Each row is a point on a tangle of strands that fork and nearly touch. The rows are in no order.
Points whose rows are less than 73.6 apart are linked; no others are.
Gab: [-7, 19, 5, -5, 1, 3, 34, 10, 36, -43, 20, 0, 8, -16, -31, 1, 8, -2, 1, -4, -8, 13, 29, -4, -7, 2, -11, -7, 17, -13, 34, 8, -10]
gif: [-1, -7, 6, 19, -6, 3, 8, 19, 16, -22, 9, 13, 26, -9, -8, -2, 11, -23, -5, 0, 4, 7, 46, -5, -1, -36, 0, -10, 11, -14, 23, 27, 17]
Fara: [-13, 29, -15, 2, 20, 0, 35, -1, 38, -46, 13, -5, 12, -15, -22, 16, -4, 20, -1, -16, 9, -15, -5, 46, 13, -9, 23, 16, -2, -23, 7, -16, 10]
mipel: [3, 5, -33, 34, 10, -11, -14, -22, -17, -18, -1, 28, 14, -4, 0, 28, 2, 19, -23, -2, -4, -32, 2, 25, -11, -23, 39, 2, -8, -11, -7, 0, 37]
viz: [-13, 16, 17, 8, -7, -44, -20, 23, -12, -15, 21, -18, 15, -9, -4, 4, -1, 11, 4, 16, -16, 9, 14, 10, 5, 0, -26, 9, -4, -5, -14, 26, 6]
rugas: [19, -38, -14, 9, -16, 8, -36, -13, -27, 52, -11, 15, -17, 15, 27, -13, 7, 0, -12, 4, -3, -18, -6, -30, -4, 21, 0, 4, -19, 26, 0, 12, -15]
Dur: [-22, 23, 6, 12, -12, -22, -12, -27, -5, -16, 16, 9, 0, -37, -40, 15, -11, 20, -15, 9, -33, 19, 9, 14, -27, 11, -26, -20, 11, 11, -9, 24, -10]
nin: [-8, 2, -23, 18, -2, 18, 7, -41, -19, -14, -9, -10, 15, -4, 14, 19, -12, 30, -39, -26, -20, 0, -3, 11, -7, -25, 9, -9, 2, 12, -1, 10, 19]
Deg: [0, 9, 26, -4, 5, -24, -13, 40, -7, -1, -6, -24, 20, 24, 11, -18, 3, 6, 31, 14, 0, 11, 25, -31, 3, -24, -40, -21, 13, 9, 7, 48, -17]
ponop: [-22, 15, 9, -9, -2, -23, 1, 28, 1, -9, -8, -23, 20, 13, 16, -26, -3, 12, 28, 16, -3, 23, 11, -19, -1, -20, -32, -27, 18, 15, 16, 35, -13]
fuf: [2, 2, 8, 17, -9, -22, -42, -13, -32, 28, 9, 12, -3, -16, -15, 6, -3, 6, -6, 22, -16, 4, 5, -9, -26, 29, -31, -7, -9, 22, -22, 32, -17]
pap: [14, -3, 16, -3, -5, 7, -10, 2, 2, 23, 5, 30, -2, -13, -26, -24, -3, -1, 12, 16, 3, 3, 15, -33, -21, 21, -31, -20, 3, 25, -1, 23, -33]
kifa: [25, -37, 20, -4, 2, 9, -6, 9, -12, 27, -9, 35, -26, -12, -20, -19, 25, -12, 0, -9, 22, -19, -17, -15, 8, 40, 9, 10, -11, 6, -10, -5, -14]
Zer: [23, -37, -4, -12, 4, 7, -1, 25, -19, 19, -28, -13, -3, 27, 35, -14, 14, -21, 23, -3, 28, -17, -21, -12, 29, 0, 29, 14, -6, -11, 3, -26, 23]
bubuf: [22, -4, -27, 10, 18, 10, 18, -8, 10, -12, 3, 41, 10, -1, 8, 2, -3, 0, 12, -7, 31, -34, 5, 3, 3, -12, 43, 16, -20, -16, 7, -21, 24]
Gen: [26, -19, 21, -30, 9, 21, 32, 23, 19, 8, -11, 20, 24, 23, 7, -9, 29, -14, 27, 11, 15, 17, 22, -49, 10, -24, 4, -16, 16, -6, 9, -2, 8]
betu: [1, -2, -15, -15, -2, 34, 44, -19, 17, -9, -8, -40, 6, 10, 20, -22, -29, 14, -9, -32, 5, 18, -37, -6, 11, -21, -3, -4, 2, -5, 17, -19, -1]
dekod: [-2, -2, 15, 16, -11, -33, -27, 18, -14, -16, 16, -11, 23, -8, 2, 13, -3, 12, -1, 6, -6, -3, 29, 5, -10, -15, -10, -6, -7, -11, -12, 35, 21]
baro: [-30, 18, -2, -2, -6, -7, 21, 14, 14, -9, -18, -37, 16, 13, 31, -27, -12, 21, 13, -2, -10, 26, -4, -3, 3, -30, -30, -33, 21, 17, 20, 29, -10]
ror: [12, 3, 27, -17, 7, 3, 17, 22, 21, 2, 4, 18, 13, 8, -19, -20, 15, -13, 15, 19, 3, 19, 39, -51, -9, -10, -30, -28, 31, 13, 21, 27, -27]
Liga: [24, -4, 21, -14, 27, -12, -7, 35, 1, -9, -12, 1, -18, 1, 3, 15, 25, -28, 30, 2, 21, -24, -29, 14, 34, 31, 23, 23, 1, -26, -9, -29, 12]
zeve: [31, -28, 9, -14, 9, 33, 30, 7, 18, 11, -10, 35, 17, 12, 4, -24, 25, -15, 9, -1, 23, 7, 33, -48, -3, -31, 11, -5, 5, -6, 0, 6, 3]
Bobug: [-4, 20, 20, -23, 4, -16, 3, 43, 8, -21, 5, -28, 22, 27, 2, -5, 10, -8, 39, 17, -7, 18, 3, -16, 28, 9, 1, -3, 22, -3, 11, -10, 3]
vesa: [-13, 17, 11, 8, -5, -14, 13, 25, 29, -37, 15, 7, 17, -14, -26, 5, 12, -6, 1, 3, -10, 9, 43, -1, 0, -10, -11, -5, 15, -12, 29, 23, 7]
Fugiv: [26, -16, 20, 10, 12, 24, 23, -1, 37, 4, 12, 54, -2, -1, -37, -3, 18, -33, 2, 2, 18, 11, 47, -20, -5, -3, 13, 5, 3, -12, 4, 15, -13]
Roz: [-7, -4, -16, 6, -9, 32, 3, -37, -11, 23, 1, 8, -18, -3, 4, -23, -28, 18, -19, -3, -6, 13, -26, -15, -23, 14, -20, -22, -8, 23, 5, -7, -30]
fipu: [28, -28, -17, 7, 4, -3, -16, 23, -23, 18, -17, -26, -3, 28, 55, -12, 20, -12, 13, -1, 14, -25, -3, -5, 21, -5, 23, 28, -23, -4, -5, 3, 17]
kon: [19, -15, 16, -2, 13, -16, -31, 24, -8, 5, 1, 0, -38, -26, -8, 8, 28, -23, 1, 8, 18, -21, -18, 19, 19, 45, -2, 30, -16, -5, -27, -4, -14]
tuf: [23, -24, -14, 19, -5, -5, -25, 14, -31, 27, -6, -21, 9, 26, 47, -4, 4, 1, 2, -2, -2, -16, 14, -15, 0, -18, 6, 10, -30, 9, -7, 26, 16]
nom: [19, -14, -13, 7, -3, 8, 10, 8, -2, 1, -4, 12, 26, 13, 16, -16, 7, 0, 12, -1, 20, -12, 23, -22, 5, -12, 17, 2, -8, -2, -3, 8, 24]
Rin: [-29, 21, -1, 8, -6, -12, 1, -5, 7, -22, -6, -36, 25, -13, 9, 17, -18, 22, -26, -22, -23, 4, -6, 34, 15, -25, 5, 7, -1, 5, -11, 11, 25]
doro: [-23, 7, -3, 18, -9, -24, -12, -3, -12, -24, -7, -13, 26, -12, 4, 27, -6, 26, -24, -10, -19, -4, 5, 35, -10, -35, 17, -8, 0, -11, -11, 18, 38]
lud: [-35, 30, 22, 4, -12, -56, -26, 23, -8, -15, 22, -36, 3, -6, 6, 8, -11, 10, 5, 21, -28, 26, 0, 25, 3, -4, -33, 5, -2, 2, -11, 26, -9]
Zeva: [7, -3, 26, -31, 14, 14, 36, 18, 15, -4, 7, 15, -3, 3, -26, -4, 10, -10, 36, 5, -1, 23, -5, -36, 17, 19, 3, -21, 12, -11, 31, -35, -1]
ledud: [-25, -4, -15, 3, -23, -12, -34, -39, -30, 20, -1, -2, -32, 0, 15, 16, -2, -7, -29, 10, -9, -1, -22, 26, -12, 29, 3, 20, -13, 18, -25, -21, -7]
rima: [-30, 20, -1, -24, -4, 2, 26, -7, 22, -8, 5, -32, -25, -9, -5, -4, -28, -5, -10, -9, 2, 1, -41, 35, 25, 7, 14, 33, 2, -13, -11, -50, -2]
Fir: [-15, -27, -10, -23, -17, 18, -7, -5, -9, 32, -30, -13, -36, 14, 19, -39, -21, -1, 0, 5, 8, 5, -25, -8, -15, 6, -12, -2, 6, 10, 23, -31, -8]
pul: [15, -22, -26, 26, -2, 36, 13, -41, -1, -1, 11, 31, 13, -13, -15, 9, 0, -5, -26, -9, 3, 7, 32, -21, -35, -17, -3, -30, -5, 2, 22, 15, -4]
Faz: [4, 10, 12, -20, 8, 12, 42, 4, 29, -20, 18, 19, -13, -9, -39, -7, 1, -6, 23, 4, 3, 17, 21, -20, -1, 23, 0, -9, 13, -17, 30, -10, -14]
basun: [-4, -7, -23, 26, -15, -19, -28, -17, -41, 15, 2, 2, 2, 10, 20, 15, -5, 10, -15, 3, -19, -11, 2, 8, -4, 8, 16, 14, -16, 5, -22, 7, 13]
fakaz: [1, 1, -22, 4, 14, 33, 30, -45, 10, -15, 5, -17, 8, -8, -12, 24, -28, 22, -36, -29, 4, -8, -27, 21, 4, -3, 16, 10, -14, -5, 4, -16, -2]
zofel: [22, -17, 17, 29, 2, -25, -39, 17, -32, 6, 10, 0, 15, -6, 9, 13, 4, 8, -9, 2, -8, -11, 37, -9, -15, -29, -6, -8, -11, -7, -15, 39, 16]
tak: [0, 0, 7, 8, -7, -21, -45, 8, -26, 26, 3, -16, -11, 1, 9, -4, -1, -2, 8, 19, -5, 5, 1, -5, -10, 9, -35, 0, -15, 15, -15, 29, -16]
ronaf: [-29, 37, 4, -1, 4, -5, 6, -9, 20, -24, 0, -38, 27, -32, -20, 41, -11, 21, -32, -33, -24, -6, -1, 39, 13, -27, -3, 0, 9, -6, 9, 12, 21]
mag: [20, -20, -11, 6, 18, 14, 13, 1, -1, 5, -7, 50, -18, -11, -3, -4, 6, -10, 16, -13, 34, -39, -18, -9, 7, 17, 43, 17, -25, -13, 11, -28, 18]
botu: [-39, 32, 15, -3, -24, -45, -26, -2, 2, 4, 4, -41, -13, 2, 13, 8, -24, 0, -11, 21, -24, 24, -11, 39, -4, -3, -36, 15, -1, 18, -22, 5, -22]
vabe: [27, 3, 36, -19, 16, -9, -10, 46, 2, -11, 7, -22, 14, 30, 7, 8, 36, -19, 44, 5, -1, 3, 11, -14, 27, 9, 0, 3, 13, -6, -11, -3, 1]
Kego: [-12, 16, -10, -15, 10, 20, 27, -27, 21, -7, 8, -32, -8, -10, -16, 14, -41, 7, -27, -25, 2, 0, -40, 31, 21, 6, 8, 26, -14, -8, -6, -35, -6]
riku: [-1, -31, 5, -28, -4, 2, 2, 29, -12, 7, -29, -31, -10, 28, 32, -13, 3, -21, 29, 5, 15, -2, -26, 4, 21, 1, 20, 13, 5, -16, 11, -47, 28]
Vadu: [24, 1, 25, -3, 22, 16, 26, 10, 33, -8, 11, 52, -14, 0, -39, 1, 17, -30, 18, -1, 24, -6, 35, -10, 3, 9, 25, 10, 4, -20, 3, -2, -5]
Debis: [-4, -10, -15, 0, -6, 30, 15, -34, -1, 17, 13, 11, -24, -14, -15, -20, -22, 12, -9, -14, 3, 10, -29, -8, -15, 26, -3, -2, -11, 4, 3, -27, -16]
tif: [40, 5, 18, -1, 29, -7, 1, 33, 11, -21, -6, 15, 5, 9, 12, 14, 37, -22, 39, -6, 23, -35, -10, 7, 24, 4, 29, 27, -4, -26, -20, -13, 22]
zuku: [43, 2, 29, 5, 22, -2, 6, 35, 25, -19, 1, 26, 5, 23, -5, 14, 47, -28, 32, -7, 18, -28, 17, -2, 14, -4, 19, 17, 9, -18, -22, -2, 8]
bazok: [-17, 8, 4, -38, -2, 0, -3, 29, 0, 21, -25, -20, -5, 37, 11, -36, -10, -6, 38, 20, 1, 24, -9, -15, 6, -3, -30, -34, 34, 10, 18, 6, -28]
Mobag: [32, 0, 37, -3, 26, 6, 20, 29, 44, -16, 4, 46, 1, 25, -20, 15, 36, -35, 33, -3, 19, -3, 23, -12, 7, -3, 32, 10, 17, -23, -4, -10, 2]
lak: [-13, 16, 15, -34, -1, -12, 5, 43, 8, -17, -9, -39, 14, 28, 16, -5, 3, -10, 39, 13, -11, 23, -14, -3, 28, 6, 8, 4, 22, -8, 12, -41, 6]
Nupib: [-8, 14, -8, -8, -1, 25, 31, -16, 27, -18, -8, -51, 24, -6, 17, -3, -21, 18, -19, -32, -6, 12, -18, 6, 17, -24, -17, -8, 11, 0, 22, 12, -2]
ginap: [-6, 5, -10, 5, -3, 21, 23, -18, 15, 3, 2, 2, 11, -9, 6, -20, -8, 13, -8, -5, 4, 22, 8, -22, -29, -15, -42, -50, 13, 12, 23, 29, -23]
Ketat: [5, -12, -36, 16, 12, 33, 29, -41, 0, -9, 12, 15, 3, -3, -1, 12, -10, 20, -21, -21, 7, -14, -9, 5, -11, -3, 26, -1, -20, -2, 9, -20, 8]
lur: [-18, 7, -18, 15, -16, 6, -19, -31, -23, 26, -6, 1, -11, 1, 15, -11, -27, 9, -16, 12, -18, 19, -13, -3, -26, 13, -19, -15, 1, 34, -6, 13, -19]
nabul: [16, -7, 51, -33, 24, -1, -12, 57, 19, -2, 4, -16, 16, 40, -2, 14, 47, -20, 43, -3, -5, 13, -13, -15, 31, 18, 4, -10, 12, -1, 4, -33, 1]
Fes: [-12, 19, -4, 5, -8, 18, 16, -25, 18, -10, -13, -36, 28, -15, 19, 1, -12, 20, -21, -34, -15, 12, -11, 1, -10, -35, -30, -27, 9, 5, 25, 30, -1]
roko: [1, -33, -21, -7, -20, 18, -18, -8, -21, 42, -19, 5, -22, 19, 27, -35, -12, 0, -3, 5, 9, -4, -13, -22, -8, 5, -4, 1, -5, 20, 22, -6, -8]
bevo: [14, 4, 52, -36, 16, 6, 11, 46, 22, -2, 3, 15, 10, 23, -23, 5, 34, -17, 40, 0, -8, 16, -6, -29, 22, 25, 8, -17, 13, 2, 21, -31, 1]
liful: [9, -18, -9, 5, 0, 11, -2, -5, -9, 20, -1, 38, -17, -17, -8, -4, 2, -4, -3, -2, 22, -25, -20, -6, 3, 38, 28, 12, -26, -2, -2, -16, 3]
tofo: [7, 1, 0, -11, 2, 21, 29, -4, 24, 1, 12, 19, 6, -11, -12, -25, -1, -4, 3, 12, 9, 23, 33, -44, -20, -10, -28, -36, 15, 4, 26, 23, -22]
sivu: [-16, 22, -15, 1, -2, 3, 0, -48, -9, 6, -1, -2, -17, -14, -11, 31, -24, 8, -40, -6, -9, -3, -30, 44, 10, 12, 21, 28, -14, 15, -29, -33, -3]
mepe: [-14, 30, -1, 11, 7, 0, 6, -32, 3, -26, -2, -13, 6, -34, -40, 46, -5, 23, -42, -24, -22, -9, -7, 46, -6, -20, 6, 0, 8, -3, -2, 10, 13]
Zubu: [8, -18, -21, 9, -8, 37, 25, -45, 16, -5, 11, 13, 12, -9, -4, -4, -5, 9, -23, -12, 9, 16, 9, -31, -35, -20, -24, -32, 2, -2, 35, 16, -15]
vogup: [8, 4, -22, 11, 3, -23, -24, 6, -16, 0, -4, -9, -6, 2, 34, 15, 5, -14, 5, 6, 16, -31, -23, 33, 18, 12, 25, 37, -32, -22, -24, -16, 19]
gosuv: [0, -21, -25, 20, -22, -7, -39, -34, -45, 37, -3, 6, -21, 18, 31, 11, -3, 3, -20, 11, -23, -7, -3, -13, -10, 18, 2, 9, -8, 24, -11, 14, -4]
kufep: [24, -15, 7, 15, -1, -2, 5, 25, 11, -7, -1, 10, 35, 14, 14, -6, 14, -14, 3, 2, 23, -10, 47, -16, 5, -35, 3, -2, -1, -9, -4, 26, 24]
ranek: [-7, 9, 0, 22, -9, -7, -9, -33, -14, -6, 14, 36, -8, -38, -57, 14, -8, 12, -24, 13, -27, 13, 24, 3, -43, 13, -18, -24, 13, 11, -7, 23, -10]
Lin: [1, -11, -18, -14, -1, 26, 45, -8, 9, -13, 0, -17, 11, 5, 18, -24, -9, 14, 7, -17, 11, 17, -17, -7, 12, -12, 8, -7, 2, -11, 11, -21, 9]
fisap: [27, -22, 1, 15, 0, 24, 16, -4, 18, 12, 5, 46, 15, -2, -17, -13, 13, -27, -8, 1, 17, -1, 44, -31, -11, -22, 7, 0, -1, 0, 5, 18, 1]
fogi: [-1, -7, 10, -31, -1, 13, 0, 15, -5, 31, -15, 7, -13, 13, -6, -39, -5, -8, 31, 17, 12, 20, -9, -32, 5, 12, -29, -29, 20, 11, 16, -4, -27]
kilid: [9, -23, -3, 2, 2, -23, -40, -6, -20, 18, 1, 12, -36, -24, -5, 14, 17, -24, -21, 14, 16, -22, -22, 18, 5, 57, 9, 22, -25, -1, -23, -13, -13]
ruvef: [-14, 9, -11, 13, -10, 18, 5, -30, -7, -11, -17, -20, 23, -14, 13, 19, -11, 26, -35, -38, -24, 7, 1, 10, -15, -42, -10, -22, 9, 11, 15, 24, 19]
zenur: [-20, -10, -6, -34, -10, 24, 17, -3, 3, 26, -33, -22, -31, 23, 24, -41, -31, 1, 5, -1, -1, 19, -31, 1, -9, -7, -22, -15, 17, -4, 23, -37, -11]
luvu: [18, 8, 39, -2, 7, -21, -24, 41, -5, 3, -2, -21, -1, 18, 0, -12, 24, -3, 36, 8, -4, 2, 22, -27, 4, -12, -47, -9, 9, 10, -16, 40, -25]
kupev: [4, -19, -19, 31, -12, -1, -10, -24, -32, 5, -3, 19, 16, 7, 19, 14, -1, 18, -23, -1, -15, -8, 32, -20, -24, -25, 16, -18, -1, 11, 0, 26, 27]
nebat: [10, -8, -38, 27, 12, 20, 6, -23, 1, -11, 8, 37, 11, -4, -3, 16, -2, 7, -15, -7, 9, -28, 16, 7, -15, -13, 40, 0, -15, -8, 4, -7, 20]
Talol: [3, -5, 8, -18, -7, 9, -12, 0, -2, 31, -1, 17, -19, -8, -15, -33, -7, -2, 12, 11, 8, 12, -10, -26, -4, 28, -28, -13, 8, 20, 10, 1, -31]
mudo: [5, 7, 30, 1, -3, -9, -14, 18, 11, 11, 10, 23, 8, -3, -25, -20, 5, -2, 11, 19, -1, 3, 38, -39, -20, -4, -42, -30, 16, 19, 1, 48, -32]
remis: [10, 0, 11, 23, -13, -16, -30, -17, -27, 12, 15, 38, 0, -25, -42, 15, -4, 0, -20, 16, -21, -3, 26, -10, -36, 12, -11, -13, 0, 10, -20, 28, -4]
Tal: [-28, 26, 10, -36, -15, -19, 2, 21, 12, -3, -10, -41, -13, 24, 14, -23, -17, -2, 16, 24, -12, 26, -22, 9, 7, 3, -25, 4, 26, 5, 8, -18, -21]
manev: [-40, 37, 10, -22, -18, -31, -5, 9, 18, -5, 1, -44, -10, 7, 7, -9, -20, -4, -3, 18, -16, 23, -18, 27, 8, 2, -23, 19, 12, 7, -10, -13, -19]
vut: [-4, 0, -26, 21, -3, -24, -24, -8, -30, 9, -1, -12, 3, 15, 38, 25, -3, 4, -12, 5, -5, -20, -12, 31, 6, -2, 24, 31, -28, -9, -24, -3, 24]
vov: [29, -35, 18, 1, 10, -2, -20, 23, -11, 19, -9, 10, -24, -7, -2, -9, 41, -14, 5, -4, 18, -19, -12, -4, 11, 32, 1, 17, -7, 2, -24, 0, -24]
Bome: [-25, 16, -11, -2, -22, -12, -16, -29, -11, 9, 3, -13, -17, -9, 8, 16, -16, -8, -23, 9, -7, 3, -21, 40, -2, 15, 7, 32, -15, 9, -29, -31, -5]
kir: [12, -13, -22, -3, -5, 20, 31, -5, 0, -6, 1, 4, 17, -1, 14, -17, 0, 6, 16, -2, 20, 2, 8, -19, 3, -15, 12, -5, -5, -3, 11, -8, 15]
nedad: [1, 19, -10, 10, 4, -8, 4, -4, 14, -17, 20, 24, 0, -22, -34, 14, 0, 7, 4, 12, 5, -15, 11, 24, -3, 20, 20, 12, -12, -14, -6, -2, 12]
kot: [-14, 8, -27, 4, 3, -6, -1, -6, 0, -4, -3, 3, -14, 1, 20, 1, -6, -4, 3, -1, 20, -25, -39, 38, 18, 10, 34, 37, -21, -13, -14, -41, 17]
zus: [-19, -2, -1, -29, -7, 1, 20, 28, 7, -5, -17, -40, 3, 25, 25, -12, -11, -11, 31, 6, -3, 16, -29, 8, 29, -3, 21, 5, 20, -21, 7, -50, 17]
volaf: [-10, 4, 9, -20, 1, -20, -5, 29, 0, -12, 0, -20, -17, 2, 9, 4, 7, -24, 26, 9, 16, -13, -29, 20, 32, 31, 16, 32, 5, -24, -9, -38, 14]
Pazo: [10, -20, -22, 34, -7, 14, -7, -33, -23, 8, 0, 38, 10, -5, -3, 9, -3, 6, -32, -4, -9, -12, 38, -26, -31, -15, 8, -21, 2, 12, 0, 17, 9]
Butad: [-6, -6, -26, 14, 0, 31, 11, -57, -20, 7, 14, 25, -26, -13, -20, 15, -23, 20, -27, -13, -14, 2, -22, 5, -21, 29, 11, 3, -9, 12, -9, -22, -17]
lefur: [-13, 9, -14, 30, 3, -16, -12, 3, -1, -33, 4, 14, 16, -19, -15, 27, 5, 11, -19, -1, -7, -14, 16, 38, -15, -39, 24, -6, 1, -21, 0, 15, 37]
bupur: [29, -23, 9, 29, 5, -12, -38, 17, -33, 30, 0, -6, 3, 13, 30, 5, 14, 9, 0, -7, -7, -17, 30, -15, -10, -18, -7, 4, -26, 6, -21, 37, -1]
zise: [-19, 30, 4, 7, -5, -12, -2, -39, -8, -17, 5, 2, -5, -39, -45, 37, -11, 24, -37, -8, -32, 13, 1, 36, -19, -3, -15, -11, 13, 8, -14, 13, 1]
Kalak: [-22, 11, -10, -13, -3, -5, 13, 7, 8, -10, 1, -11, -12, -5, 5, -7, -8, -5, 9, -1, 14, -6, -32, 33, 23, 10, 25, 34, -4, -18, -15, -40, 11]
bame: [8, 3, 27, 4, 10, -21, -49, 30, -17, 22, 0, -26, -21, 2, -1, -6, 19, -8, 23, 7, -10, 3, 18, -11, 1, 2, -54, -1, -9, 15, -22, 44, -33]
nuzip: [-25, 38, -4, -5, 10, -13, 26, 9, 34, -45, 15, -20, 16, -25, -25, 25, 2, 18, -16, -21, -15, -6, 3, 42, 15, -8, 11, 9, 6, -14, 9, 2, 11]
Fesa: [-10, 6, -30, 9, 3, 19, 3, -55, -19, 7, 4, 12, -22, -5, 2, 24, -20, 19, -42, -17, -13, -11, -27, 22, 1, 11, 30, 19, -10, 12, -19, -31, 1]
nev: [-8, -28, -8, 0, -16, -11, -41, -28, -24, 29, -2, 11, -43, -15, 5, 8, 3, -16, -34, 16, 8, -13, -27, 10, -13, 49, 3, 18, -20, 18, -7, -22, -18]
fusi: [-31, 24, 1, -35, 1, -5, 11, 25, 13, 6, -17, -35, -7, 32, 14, -35, -23, 1, 22, 16, -9, 31, -17, -4, 2, -7, -30, -27, 37, 9, 18, -13, -27]
mokam: [-12, 24, -17, 6, 13, -14, 8, -9, 19, -25, 20, 15, 6, -22, -24, 14, -7, 12, 4, 1, 7, -17, -10, 47, 9, 13, 29, 20, -15, -16, -13, -18, 15]

A fork is a point with three links. Follow the links from the first point to the second and name the forks in between, in order.
rugas; fisap | Kalak
zuku; nev | Kalak, nebat
Kego; tak | nebat, ronaf
ronaf; liful | nebat
kot; zise | Kalak, nebat, ronaf
zise; bubuf | ronaf, nebat
doro; remis | ronaf
Rin; basun | nebat, Kalak
nedad; Mobag | ronaf, nebat, Kalak

Follow the links from the first point to the second, and from the first to the third. Name the last point that the two ways share.
Kego; lur; ponop | nebat
gosuv; mokam; tif | Kalak
volaf; mokam; bame | ronaf
lefur; tif; Debis | nebat
zeve; basun; ronaf | Kalak
liful; mokam; Dur | ronaf

A fork is a point with three links, a tip a point with one. Leave the first point through the second and follow the links. Name the first fork or tip that comes.
nabul; bevo | nin
baro; ponop | ronaf
remis; fuf | baro
Roz; Debis | nebat
viz; lud | kupev
ledud; Bome | lur
rugas; gosuv | Kalak
zuku; Mobag | Gen
